Points, in no order, along strands that fork and pass close to each other.
Points whose rows are less than 68.1 apart are linked; no others are. Some points are linked to none.
(908): [  8  -5  14 -36  -6 -40  16  -9  -9   3  53 -25 -22  21  35  -4  10 -27
 -11   8   2  17   7  10   2]
(16): [  6  29   4   4  -1 -39  36   3  20   5  -1  -8  -8 -13 -14   2   3 -15
  28  40  12 -11  -9 -12   1]
(684): [ -3 -21 -11   8 -22  37   2  18 -45  10  -1 -19  20  10   3   3   5  -7
 -24 -18  -2  25   4  19  14]
(1753): [-15   1 -14  -1   6  -6  10   9 -16   2  18  13 -25 -25  17  -3  24 -21
 -24  14 -30  -9 -15   3 -29]
(1456): [-14   3 -26  17 -16  37  24 -42  -1   9  -5   9  33  17 -11  -1  -8 -35
 -38  16  10  17   5  -8  19]
(478): [ -9 -36   5  -4  -8   8   9 -14   3  12  15   9   7   0  21  13   3 -34
 -22  -1 -31  -6   5  29   8]
(1887): [-17  31  -6  13  -5  -7  -1   5  -6   5 -20  -4 -15 -20  -1 -16   8 -32
  -6  10  16  21   5 -41  -7]
(2003): [-17 -26  -4   8 -23  19  19  13 -16   3   6   1  16  25  15  21   5  18
 -52  -9  -7   9  -3  49 -11]
(193): [ -1  15   6  17 -21  -9  48  16  38  27  25 -17  11  -2   1  23 -32 -15
   9 -36 -12   2   4  -5  32]
(834): [  8 -15   8   5  12  22 -41  18 -20  19  -9  11  -1 -26  -4 -17 -21 -19
  -8 -43   3 -20  -5 -52  -9]
(631): [  3   0  -5 -17   5  -2   1 -48 -11  -5  16  -3  -5  19   7 -11  18 -48
 -17  40  17  17   3 -13  10]
(1378): [ -3  -4   2 -12  -2  -7  11 -40   1   0  28   5   4  32  21 -10   4 -18
 -33  15  15   7   2  -2   1]
(1906): [-26  -2 -32   6 -19  -1   4  -8 -22  19  26  21  11  20  28  16   9 -24
 -20  -8   1  33  50  17  18]
(1903): [  2   5 -13   6  24  -1 -15  -2  14 -17   7  21  -6 -25  -4   4  10  18
  27   5 -32 -23  -7  -6 -15]
(145): [ -5  -5  -2  12  10  48 -27  32 -42  24 -14 -12  22 -19 -16   9  -9   0
 -12 -42   6   3  16 -29  19]
(948): [ 13 -23  22 -13  -4  -1  26  -4  16   3   7 -39 -23  -1   3   0  -3 -19
  -6  -3 -15   6 -36  12  -5]
(1720): [-14 -11  -7  11  -8  30  17 -47  11  -2  -6  16  20  11 -10  -8 -11 -50
 -42  33  17   4  -9 -13   8]
(1698): [  8  21 -24   0 -19 -19  29   4 -35   7  34 -28 -12 -12  -2   8  42  -8
   5  32 -13  25  -1   9  -1]
(1726): [ 22 -17  23  -4 -12  14  26  -3  14  40  24 -24  21  31  24  30 -25 -29
 -22 -32 -18  20 -13  10  17]
(1811): [ -2  18 -24   4  -9  -5 -22 -10 -26  18  12   9  18  -9  14  -3  23  10
   9 -27 -32  19  30 -20  16]
(446): [ -2  -3 -13  -8 -17   3 -11  -1 -33  11   5 -10   2   7  11 -12  16 -39
  -3  -4   3  45  27  -4  16]
(1864): [  3 -18 -30  -8 -13  -1 -11 -20 -40  21  31   1  10 -14  30   1  39 -29
  -8  -2 -46  32  21  -1  18]
(1564): [  9   8  15   3 -13  -3  39   5  35  32  28 -25  10  15  13  23 -37 -10
 -10 -47 -20   3 -12  -6  19]
(601): [-10 -26  18  -6  15   7 -36   1   6  -4 -15  25  -4  15  -2  -7 -31 -21
  -6 -19  30 -23   4 -21 -14]
(441): [ -9 -11   6  -3  13   6 -35   5  21 -14 -36  19 -19   1 -12  -2 -18  -1
  13  -7  41 -15  18  -5  -2]
(1345): [  6 -23  14 -26 -10   2   5  -7 -20  -3   5 -33 -21   6   3 -21   6 -53
  -9  19   9  32  -8   1   3]
(613): [ 10  11 -15  -1 -14 -28  18  19 -36  11  22 -26 -14 -16 -11  10  48   4
  29  43 -17  29   8  29 -13]
(110): [  5  41 -14  20 -21 -16  21  26 -29  15 -22 -22  12 -21  -6  -8   8  36
  13  18  15  35  -4 -26   4]
(1605): [  5  -7   1  11   8  37 -22  11 -43  29  -2  -2  29 -12  -3  -6 -12  -5
 -19 -47  -9  -9  -2 -43   7]
(1587): [ -8  37   7  -1  -2 -15  -3  24   3 -16 -32  -7 -42  -2 -11 -12   2 -21
   9  44  53   2 -14 -23 -29]
(260): [-36   0 -14  21   6   3   3  27   6 -11 -30  14 -28 -13 -13  11  -4   6
  -9  -7  29 -10  11  17 -19]
(1453): [  9  11  -1   1   9 -51   8  19   5  24 -10  -4   9 -37  -6   3   4  -4
  51  22 -15   7  14  -3  18]
(1539): [ -8  39 -28  11   7 -21  32   1   5   6  40  17  24 -26   5  22  18  23
  17   2 -63   6  30  11   7]
(128): [-19 -11  -8  -2   2 -12  -6  26  -5   6  -6  11 -10 -17  -1  18  -7 -10
  15 -31  -2  -3  37  16   6]
(2017): [-12 -20   5   7   1  21  -1  23 -11 -24 -23  -9 -23  16  -8  -9  -6  33
 -38   0  40  -1 -32  22 -32]
(577): [ 13 -18  22  -2  10  12   5  23  18  18  14 -16   2 -24   8  26 -31  -1
   6 -50 -37 -25  -9   7   4]
(335): [-26  -9 -32  -1 -12  -4  11 -19 -28  12  36  26  20  14  33   8  20  -7
 -45   5 -25  21  20  19   5]
(1474): [-14   3 -20  27  10  33 -12 -34  25 -13 -18  35  25  16 -16  -2 -16   9
 -22  -2  15 -34 -17 -26  -6]
(647): [  2  25  13   6  13 -40  24  16  34   2   6   3  -4 -25 -11   1 -20  34
  31  -5  -8 -21 -12  -6   4]
(604): [-30  18 -21  20 -14  44 -11  14 -36  21 -24   3  20  -2  -9   8  -5 -39
 -13  -6  11  32  31 -10  14]
(1234): [ -3  -9   3 -10   6   1 -13   5 -18 -25 -25 -15 -41  12 -11 -18  27 -31
   9  46  37  12  -9  12 -24]
(351): [ 29  12  14   1  -2   2  -8 -21  23  -9 -33  -6  18   2 -24 -19 -13   9
  41  21  28  -2 -16 -33  32]
(428): [  4  24  10  14  -2 -14  23  25  26   9   2  -6   1 -28 -20   0 -29  19
   9 -34  -5 -15 -16 -25  12]
(1829): [ -7 -49  10   1  -1  19 -16   9 -15 -23 -23   2 -23  -6  -4 -10  21 -13
 -19  25   7 -11 -42  22 -28]
(212): [-13  19   6  14   4  31   0   5  10   3 -28   0  26  22 -19  17 -32  11
 -12 -16  36 -10  24   4  26]
(871): [ -4  35  -9  18  -4 -11 -20   5 -16  -8 -41  -2  -3  -8  -3  -3  18  37
  18  36  38   9  -2 -28 -17]
(1449): [ -8  16  -1  16 -12  50  14  -4  -6   8 -10 -12  42  39 -15   8 -29  -3
 -28 -17  23  15  12  -2  26]
(44): [ 11  -5  16 -14   1 -25   4 -14  17  -4   9  -7   4  20   4   3   3  15
  27  -9  -4  -6  15  17  12]
(1247): [ 16   0   8 -16  12 -23 -60  -8   4 -21 -17  13  -6  16   1 -11  11  23
  41  14  32  -8   1 -39  -2]
(153): [-22 -15  -2   2  -4  -2  21  24 -15  -2  22  14 -21 -18  21   0  15 -11
 -49  11 -22  -6 -23  19 -26]
(451): [ 10  13   5   2  -7  -8  -7  34 -16  -5 -32 -13  -8 -15 -15  -9   1  50
  22   4  38  25   7   5   6]
(833): [ 11 -20   9  -5  -2  -3   2  -1   5  21  14 -14  12 -16  -1  14  -8 -26
  29 -34 -37  -5  23   8  30]
(1034): [  5   1  14   5  26 -43 -14  38  23   7 -13   9 -11 -40 -22  10  -4  47
  44  25   9 -18   0  13  -6]
(1059): [ 17  -3  30 -17   1 -16 -13 -14  33  -9   5  -7  -8  29   4 -28 -32 -20
   3 -22  27 -14 -16 -41   0]
(511): [ 11  20  -8  -7  15  -3 -17 -48  22  -7  23  32  24  25   9 -13   8  19
  10  -4 -22 -25   4 -30  10]
(1627): [ -1 -18 -21 -11  -9   3   2 -11 -35  10  39  15  12  -7  35   0  33  -7
 -29   5 -46  19   5  21   6]
(849): [  2 -39  -2  15  -9  52 -11  -6 -31   1 -24  -9  26   5 -11  14  10  -2
 -21  -4  -2   1  -1  26   8]
(1224): [ 20  31   4  -3  -3 -41  28   6   3   7  21  -6 -23  -6 -11   0  13  -5
  22  39   3 -22 -10  -8 -27]
(610): [ -5 -14   8  -3   2 -18   5  31   0  -9   1 -17 -15 -18 -23  17  11  42
  28  -1  -5   7  11  52  -4]
(1891): [ -1  16  19  -9   5 -11  -2   1  20  -8 -19  -1 -27   3 -11 -35 -21 -49
   3  14  33   0 -10 -35   2]
(1443): [-15 -15 -10  -8 -12   1  -2 -15 -14  22  31  13  24  24  24   8  -7 -33
 -18 -22  -9  10  46  12  22]
(1090): [ -8  11 -18  15 -14  32   6 -25  -9   1 -14   5  25  19 -13 -10  -4 -11
 -27   1  23  22   6 -16  10]
(1353): [  4 -55  20   3   4  44 -25   6 -18  -4 -28 -10  10  -2  -6  22   7  -8
 -13  -2  -1 -17  -8  36   2]
(1427): [  6  16   5   2 -12  21   0  -4  -8 -25 -42 -17  -4  16 -26 -18   4   5
  10  34  42  35  -5  14  12]
(379): [ 11  34 -17  14   3   1   3  -1   0 -14  -2  -2 -12  -6 -22 -10  22  19
  11  26  10 -12 -35 -34 -23]
(1282): [ 11   4  15 -29 -16 -22  34 -12   1   4  44 -41 -19  34  27  -1  -2 -27
 -18  12  14  38  -5  14   8]
(1795): [ -5  -8  22   5  11  21 -10   4  -8  14   4  15  27  25   4  10 -40  18
 -36 -42  16 -24  -7 -21 -14]
(979): [-26  16 -39  30  -6  27  21   0 -16  -5  -8  12   4  -8  -6   3  23  26
 -37  10  -7   9  -9  13 -15]
(1155): [ -3   7 -23  -1  16   8 -17 -19 -13  -9  21  42  16   7  25  -7  10  22
 -21 -13 -39 -12  14  -8 -16]
(1414): [ -9  -8  -2  15  -6  32  -1   9 -16  -8 -16   2   5  19  -9 -10 -17  24
 -38 -16  36   3 -18  -1 -21]
(1205): [ 32 -15  17 -18  -6   7   4 -37   5  -1  30 -25  12  24  20  -6  15  13
 -10   5 -35   8 -30  12   6]
(1584): [  6  10  18  -6  -2   1 -22  27   5 -13 -47  -1 -19  -5 -20 -10 -20  42
  24  21  58  15   7   7   7]
(1468): [ 13  17 -15  -2  -1   2 -17 -10 -27  15  22  10  17  -9  16 -21  14  14
  -5 -39 -34  10   4 -32   5]
(1137): [ -4 -14  -9   8 -18  14  50 -27  23   6  17 -28   3   6  -5  25   6 -27
  -7  23 -17  18  -5  34  29]
(1491): [ -7  -2 -10  -7 -10   7  24  -3 -18 -17  -3 -27 -15  27  -8  -6  25  -5
 -11  37  22  27   1  32  -1]
(1383): [-12  20   4   1  -5 -33  45   6  31  14 -13  -2  -2 -16 -10   4 -17 -39
  28  28   5   5  15  -4  23]
(439): [-30  30 -41  32 -20  11  44   5  -4  -5  -2   1   6  11  -9  10  15  24
 -39  12  12  22   1  13  -4]
(1304): [-10   0  -8  -5   5 -14  16  24 -21 -18  12  -5 -37  12   6  -3  23  15
 -23  28  10 -12 -21  28 -42]
(801): [  8  -3  15 -26   5 -29   6 -36  27  -4  31  -2   4  29  16   4   3   6
  18   0 -22 -14  17  20  16]
(1017): [ 15 -47  41 -19   0  15 -36 -23   2 -10  -3  19  23  41  21   3   1  11
 -18   1  -1 -10 -19  26 -23]
(1290): [ 22   9  17 -12   4 -12  -9  13  -3   2  27  -9  -8  -5  13 -23 -21  25
  -4 -51 -13  -6 -17 -31  -5]
(664): [ -2  32 -26   3  19  -2 -13 -15  -1 -15  16  35  21  -3  17   3  19  44
   6 -10 -44 -12  23  -8 -10]
(850): [-11 -23   5  -8  10   5 -13 -15   8  15  20  47  21   1  26   7 -16 -19
 -25 -22 -41 -35  14   5  -6]
(1577): [ -7  10 -34   1 -12 -15 -20 -18 -36  27  23   8  12  -4  28   2  37 -14
   3 -17 -37  33  44 -11  14]
(1563): [  0  19   4 -12  -5  -8   8   7 -13 -13  -6 -19 -36   2  -7 -18  13 -43
   0  49  35  18  -6  -8 -19]
(84): [ 22   8   1   1  12  10 -41 -18  14  -1   3  21  17  -7  -8 -10 -16  22
  20 -36  -5 -28  -5 -48  11]
(1569): [ 14  13   1   0 -34  27  32 -18   0   5  13 -40  14  29  -3  -9  -8   0
 -26   3  16  45 -13   6  23]
(314): [ 11  12  -3 -34  -5 -47  17  -4 -16   7  51  -8 -30   4  22   2  18 -38
   1  23   4   0  16  -5  -5]
(221): [ -1  42  -5  25  -9 -18  -5  27 -25   4 -36 -22 -12 -31  -1 -11  10  19
  18  31  28  15  -8 -42 -21]
(1003): [ 30  32   7  -2 -12  -2  11 -20   8  -1 -18 -18  22   7 -16 -25   3  14
  25  19  24  16 -15 -32  32]
(118): [  6  -2   7  -8  -1  -5 -19  11  -9   9  -1   3   6  -2   0   5 -12   6
  14 -42   3  -6  36  -5  16]
(345): [-22 -10 -27  20  -2  24  -4  -5 -25 -13 -25   2  -9   1  -7  -3  35  19
 -16  22   2  10  -5  19 -22]
(1779): [-25  -8 -11  10   5   8  10  30 -12 -21  -3   6 -27  -6   2  -5  11  35
 -38   7  10 -12 -34  18 -43]
(1674): [ 24 -23  37 -36 -10 -12  -7  18 -17 -10  -9 -56 -27  10   0 -19   2 -12
  27  -6  17  37  -6  20   4]
(301): [ 12  43 -17  26  -5  -4  18  12 -14   0  -9 -14   8 -21 -21  -3  20  40
  15  19   0   1 -25 -21  -7]
(1473): [  4  -7 -16   3 -23  17   5   4 -32   7   5 -18  13   6  -1  -4  17   0
   1 -17  -1  33  22   8  23]
(530): [  9 -21  10   6  11  24  -4 -13  25  -9 -15 -12   5  -4 -19  14 -14   4
  13 -14  -7 -26 -12  11   9]
(184): [-23  10 -13   3 -16  16 -12   0 -23  16 -11  10   5   3   5  -4 -10 -56
 -18   0  11  36  34 -12  12]
(1369): [ 24   0  13   5   5  12 -16 -19  42 -15 -21  -7  12   5 -28 -11 -18  15
  33   0  23 -22 -23 -35  21]
(920): [ -2  22 -23   3  11 -16  19  25 -11  -5  39   8   1 -30  14  12  22  26
  13  -1 -65   9  24  15 -12]
(1852): [-12  -1  -6  -8  -7  -6  26   6  -6 -16   7 -16 -20  26   1   1  21  18
 -22  22  19   4 -11  34 -20]
(1344): [ 13 -40  14   4  18  37 -31   1  10  -1 -15   1   6 -16 -13  16 -18  -2
   6 -22 -10 -40 -17   0   2]
(1691): [-28  -7  -8  11   5   1   1  24  -5  -9 -35   1 -33 -25 -16   7  12 -18
  15  10  17  13  18  23 -12]
(1035): [ -3  -3   5 -10 -11  27   6 -18  -8 -23 -25 -23 -10  35 -15 -21   6 -10
 -11  37  36  30  -8  25   2]
(302): [ -1 -21  16  -7   7  -1   8  11  23  18  18   2   0 -13  21  24 -25 -23
  -7 -40 -45 -30   5  19   2]
(361): [-16   7  -7  16  17 -30  11   7  23   6  -6  12   1 -42 -22  22  16  -2
  44  23 -37 -17  14  21  -4]
(90): [ 24  32 -12   6   4   2  14 -13  11 -13  22  -4 -18  -2 -17  -7  12  -1
   5  41  -2 -27 -47 -36 -28]
(1482): [  2 -14   5  -4   7  20 -30  28 -38  25   0  -8  17 -12  -2  15  -4   7
  10 -53  -8   0  32  -7  24]
(1839): [ 20 -17  25  -5   0   0  15   8  23  10  10 -30 -12 -13  -3  11 -19 -10
  13 -32 -25  -3 -23   8   2]
(1940): [ 25  -4  38 -20   1 -13  -1 -25  37   6  10 -18  -2  46  13 -10 -33 -16
  -4 -22  20   0 -11 -17   5]
(1444): [  7  22 -22  -8 -11 -27  29  -4 -23  17  49 -13 -19 -17  13   9  30 -30
  -4  22  -8  18   1 -13   3]
(786): [ -4 -24  -8  11   2  31  -2  15  -4   7  -3   3  10 -22  -5  22   0   8
  -5 -25 -41 -19   2  27   5]
(802): [ 12  -9  21 -12  10  -6 -14 -23  29  -6   0   3  -9  15  -3 -35 -21 -43
   6   2  25 -14 -22 -53  -2]
(1519): [-20 -19  14 -19  11 -21  -5 -10   8  12  29  47   1  -1  35  -2 -17 -30
 -28 -15 -29 -28  12  -3 -18]
(1179): [-17  14 -18  28  -1 -24  40  12  29  15  -7  14  17 -36 -17  25  -1   4
  33  14 -28   0  16  22  22]
(756): [ 10  15 -11  14  11   4 -42 -12  22  -2 -16  27  11 -21 -10  -3  -1  30
  30  -8  -4 -27  -4 -49   5]
(1598): [ 34  36 -16   5  -6 -19  23 -13  18  -4  28   1 -21 -16 -23   3  10 -16
  19  58  -7 -34 -31 -22 -36]
(814): [-10 -29  10  -3  -5   5  15  -5  16  28  28   7  23   9  29  36 -16 -30
 -27 -20 -40 -11  11  32  11]
(1047): [ -7  42   7   0  -2 -22  -9   6   7   8 -28   0 -21 -21   5 -18 -15 -46
  15  18  23  14   4 -48   2]
(1778): [ -6 -29   7  -7  13  -6  -5  27  -2 -13   5 -10 -20 -29  -3  19   5  33
  24  -7 -34  -3   6  63 -13]
(1401): [ -2 -35   4  -7   8  13 -15  10 -13 -25 -24 -10 -40  -5  -7 -22  23 -26
  -3  36  28  -2 -35   5 -27]
(1746): [  8  12   0  11 -25  34  21   4  -6  16   7 -29  36  32  -4   6 -23   1
 -23 -29  11  25   0  -3  26]
(1339): [  3 -10 -14   2   9   9 -27 -18 -10 -19 -10   7   3   6  -6  -2  20  38
  12  -1  -1  -5   5  10   1]
(1721): [  3 -25  12  -6  10  12 -22   4  13 -18   0  15  -8   1   5 -14 -14  15
 -17  -5  -3 -28 -47  -7 -24]
(629): [ -6 -10   4  10  15 -18 -23  16   8   1 -27   9 -19 -34 -24  13  11  29
  43  13  12  -5  16  16  -2]
(1573): [ 10  -2  20 -19 -14   1  21  -7   0   9  18 -35 -15  19  12 -19 -20 -40
 -23   2  17  31 -15  -3   6]
(1493): [-15  49 -22  16  10 -15 -21  -8   4  -9  -1  24  -3  13   6  -4  15  36
  -4   9  12 -21  -9 -41 -33]
(1124): [ 30  29   9  -5 -27  17  19 -14  -6  -6 -10 -38  19  24 -14 -23   0  15
   1   8  26  44 -11 -16  31]
(1499): [-34 -20  -2  -7  21 -26 -14  -7  12   1   9  47 -17   0  23   3  -4 -31
 -20  -1 -13 -32  16   7 -25]
(1002): [  9 -26  -2  -3  26  19 -29  -1  16 -23   1  27   2 -28   9   6   3  19
  19  -2 -50 -30  -1   9 -14]
(1801): [ 28 -18  29 -10 -11  25  15 -21  15  26   2 -33  22  39   9  17 -23 -27
 -26 -21   2  21 -22  -2  12]
(144): [ 12 -12   4 -11 -24 -16  26  24 -21   6  25 -51 -26 -14   3 -10  20 -25
  14   6  -9  42  -9  15  12]
(522): [  8 -36   9   8  19  39 -40  12  -4   2 -17  10  -1 -33 -12   0 -16  -8
   0 -22  -1 -34 -23 -28  -5]
(1504): [ -9  -3   4 -18  -2   7   7  -9 -15  -6  -7 -19 -36  -2  -4 -22   5 -71
 -15  44  23  29 -14   0  -1]
(1223): [-30   4  -8  11   3  -5 -11  14  -8   9 -22  14 -24 -21   2  -7 -11 -54
 -17  -8  14  10  15 -23 -21]
(608): [  1  -7  14 -16   5 -48  -5  34   3  13 -17   4  -5 -17   2  11 -13  26
  44   5  13  11  41  32  18]
(489): [-13 -16 -11   8  15  15 -26 -30  18 -10  -4  57  26  14   7   2 -12   6
 -17  -4  -8 -43  -8  -8 -16]
(1007): [-23   1   3  -6  -7 -21   7  27   7   7 -14   8 -19  -9   2   6 -14 -43
  20  -8  15  10  38  10  16]
(1076): [  3   9  -3 -10  -8 -25   5  18  -7   8  31  -2   4 -16   8   5  -1  23
  25 -38 -38   9  18  11  12]
(1780): [ -7   6 -32  21   1  25 -32 -18 -23 -13 -23   8  13  -4 -11   5  35  44
   3   5  -2  12   4   5 -13]
(61): [  9 -11   3 -19  16 -17 -31 -36  10 -11   5  16  -2  20   9 -17  18 -15
  23   6  -3 -17   8 -26   4]
(557): [  6  10 -28   6  12   2  -8 -23   3 -20   1   7 -12   4 -18  10  36   6
  24  55 -11 -28 -18  -1 -32]
(206): [ 11 -18   3  -7   2  17 -11 -15  -4 -23   1   2   7  18   6  -2  15  40
 -13   4 -15 -11 -19  29 -11]
(1069): [ 26  23   4  -6 -13   2 -22  19 -29  15   5  -6  18   5   6 -30 -16  24
  -8 -54  19  15   8 -49  10]
(718): [-22  13 -21  15 -22  13  44  -8   8   1  20  -8  13  34   4   7  -8  16
 -43  -2  11  17   2  23   7]
(581): [ -4  39 -26   6  15  -8  13 -17   7  -7  22  30  35  -7  11  14  16  44
  13  -6 -55  -3  33   6   8]
(1511): [  7  -7   5 -10  11 -11  -5  23   0  -8  25  -2  -4 -24   6   9  -5  31
  22 -29 -46  -6  11  26  -1]
(332): [-10 -21   7  -8  -7   1  18 -23   6   3  16   5   4  16  19  -1  -5 -24
 -37   4  -8  -2  -6  12   0]
(788): [-24  18  -1   3  12 -15  17  17  13 -17 -16  -2 -40   4  -9 -10  -2 -16
 -13  21  41 -13 -14  -6 -31]
(1690): [ 25   7  19   5   4  14 -15   0  22   9   4  -4  18  -4  -9 -11 -38   4
   4 -50   5 -29 -14 -47  18]
(1149): [ 26   8   8 -13   3  -5 -32  16 -27  13  20   4   6 -26  14 -20  -5  20
  13 -60 -30  -3   6 -33   9]
(1114): [-42 -15 -11   5  17 -19 -16   8   0   9 -15  32 -30 -21  14  -3  -3 -47
 -16  -7   5 -12  15 -10 -28]
(1743): [  4 -12  11   6   1  15   9  -1  22  -7  -3  -4   0   6  -6  -1 -21  11
 -16 -18   0 -19 -26   1 -10]
(227): [  4   2  -7   8 -10  22  -8  11 -23  -3  -4  -3  14  15  -8  -8  -6  39
 -23 -33  24  10   7  -1  -2]
(770): [ 17 -20  16 -28   7 -22 -26 -49  10  -4  24   9   6  39  20 -15   3 -16
  11   2  -8 -15  12  -7  12]
(1178): [  8 -11   1 -12  19   8  -9 -16  12 -18  29  44  22   2  34   1   3   7
 -23  -1 -56 -25   4   8 -12]
(422): [-18  13 -23  22 -11  34 -11  30 -35  20 -22   0  17 -11  -8  13  -4  -5
 -15 -27  13  24  29 -10  13]
(360): [ -7 -29  13 -13  21  -7 -38   7  17 -16  -1  19 -23   6   5 -14 -19   1
  -5  -7  18 -33 -28 -20 -28]
(1673): [  5 -17   3  -5  27  12  -6   1  24 -25  13  31  10 -13  25   7 -11  16
  -7 -16 -51 -36  -1  12 -21]
(1859): [-15  -6  -4  21  14  10  26   5  32  -8 -18  -3 -26 -32 -24  -2  -9 -29
  -2  10   6 -26 -39 -12 -12]
(1806): [-13  -6 -14  19 -19  22  42  -1   6  -5   5 -17   6  21   1  23   4  24
 -35   1  -5  12 -16  51   1]
(1793): [-26  12  -7  11   3 -10  26  18  24 -13 -19   7 -22   1 -12   3  -5   5
 -11   3  32  -9   3   7 -13]
(1386): [ -7   5  20 -15   4  -3 -33  23   1 -18 -47   6 -31   0 -13 -13 -17   1
  25  14  52  12  15   8   3]
(1878): [ -9  10  -6  25 -13 -11  48  20  34  20   8  -8  12 -32 -19  22 -18 -14
  24 -10 -26  -1   7  11  32]
(1552): [  0  21   4  14  19 -33   4  29  26   2  -5  16   1 -52 -20  11 -10  41
  36   2 -16 -15  -5  -1  -1]
(972): [-13   7  -8  -8  14 -21  -6 -24   9 -23   5  20 -14  36   3   7  22   6
   9  36  14 -25  12  16 -20]
(136): [  6  19  -5   1   4 -14 -37   3   2 -19 -28   7  -7  -1  -6  -8  13  40
  31  24  37  -5  -8 -40 -15]
(955): [ -9 -38  15  -6   2  22 -26   8 -42  13  -3  12  29  17  14  16   0  -2
 -25 -24  -3 -11  20  22   0]
(298): [ 17  31   7 -11 -16   4   5  12 -20 -16 -37 -26   0  12 -17 -24   5  25
  23  40  49  40 -13  -1  13]
(2): [ -2   4   6  -4   7 -56  -8  36 -18  22 -28  -4  -2 -31   9   4  -1   5
  52  22   9  25  35  10  11]
(941): [ 17  15  23   0  -2 -14   6  16  21   4   7 -11  -9 -13  -4 -12 -34  15
   9 -50   2 -20 -16 -31   2]
(474): [ -5  15 -18   5  12  -7   8   0  -2  -4  12   9 -13 -27  -3   2  23  -2
   9  14 -36 -15  -8  -6 -20]
(106): [-26   4   4  -8 -11 -13  21   6  24   0 -23  -1 -14  -4 -13  11 -11 -46
  24  24  18  11  31  30  23]
(1100): [ 11   9  -4  11  26 -52   2  20  11  17  -6   5  13 -43 -16  16  14   6
  55  35 -35  -8  13  24   4]
(1292): [ 15 -38  22 -24  -1  -2 -24 -38  -3  -6   9   2   9  37  22  -8   8  -7
  -6  -3  -4  -4   1  19  -1]
(1710): [-26 -19 -12   5 -10   5  18  11 -21  -6  11  16  -3   6  20   4  21  11
 -49  13 -16   4  -7  47 -20]
(282): [ 20   3  34 -13  -3  15  13 -13  31  17  -9 -25  11  45   2  14 -42 -18
  -9 -29  20  15  -2   3  12]
(1322): [-24 -11  -2  12  22 -16 -15  17  12  -9 -37  14 -35 -38 -17  19  11  -8
  34  20   9 -14  12  15 -17]
(1064): [ 16   8  11  -7   0 -21  -7 -20  17  -3  -2   5  23  15  -5  -1  -2  45
  36  -8   7 -11  14   5  24]
(841): [  1  29  -8   5   0  -9  29 -36  30  -4  18   5   7  20  -5  -7   1   6
 -12  13   4 -16 -11 -21   8]
(245): [  4   1  -4  13   8  21 -12 -23  41 -20 -23  14  12  14 -29  -7 -22  13
   3  -1  33 -32 -21 -29   6]
(440): [ -6   3 -11   1   1  15   8 -48   0  -4  -7   6   0  11  -3 -19   7 -50
 -27  43  21  14 -10 -27   3]
(619): [  1  22   9   2  -3   8  -3   5  13   3 -30  12  24  23  -9  15 -31  28
  11 -15  35  -6  37   3  32]
(977): [ 11  14  17  -1  -2 -15   1   1  24   6 -26  11  27   5 -10   9 -36  41
  33 -10  25 -13  32   3  34]
(420): [ -3   2  14  -3   4 -45   7  32   8   2   0  -3   1  -8  -9  10   2  51
  34   8   1   2  20  44   8]
(149): [  1  26  -5   8 -10  -6  10  18   0  -7 -11  -4   1  -4 -11  -6  -7  51
   3 -18  27   3   0  -1   4]
(1951): [  3 -59  14  -1   3  30 -29  11 -16  -9 -31   1 -10 -15  -5   1   6 -18
 -10   5   7 -13 -18  23 -14]
(1655): [ 32  -2  11  -5 -10  17  21 -28   8  -3  15 -36   7  11  -5  -8   7  24
  -4  -1 -24  13 -45   4   7]
(447): [  6 -21   4 -20  18 -16 -52 -16   3 -18  -3  21  -8  20   8 -13  10   7
  22  -7  17 -16   6 -18  -6]
(1786): [ -7   5 -13 -21  14 -28  17  23 -14  -4  49  12 -13 -26  29   7  20   2
  11  -3 -65  -3  27  20 -16]
(617): [ 27 -25  11   2   0  25  10 -17   9  -7   1 -27  -2  -6  -7  -4   9  -9
  -2   7 -25  -5 -49   5   0]
(303): [ 16 -31  22  -8  -7  27 -21 -19  -3 -13   2   6  28  37  20  11   7  37
 -28  -7 -14  -4 -21  42 -11]

A fork is a point with three links. Follow the links from the first point to the second and name the forks in between, in order.
(1627); (1793) | (941)
(106); (184) | (145)
(1378); (1369) | (1449)
(788); (145) | (1563)
(871); (979) | (770)
(1499); (345) | (1178)
(1017); (478) | (770) > (1449)

A fork is a point with three links, a tip a point with one. Leave the first point through the second and follow the links. Name the first fork or tip that comes.
(1353); (849) | (145)
(814); (478) | (1449)
(1552); (1034) | (1563)
(332); (478) | (1205)
(1573); (1282) | (613)
(1753); (153) | (770)
(1443); (1906) | (941)
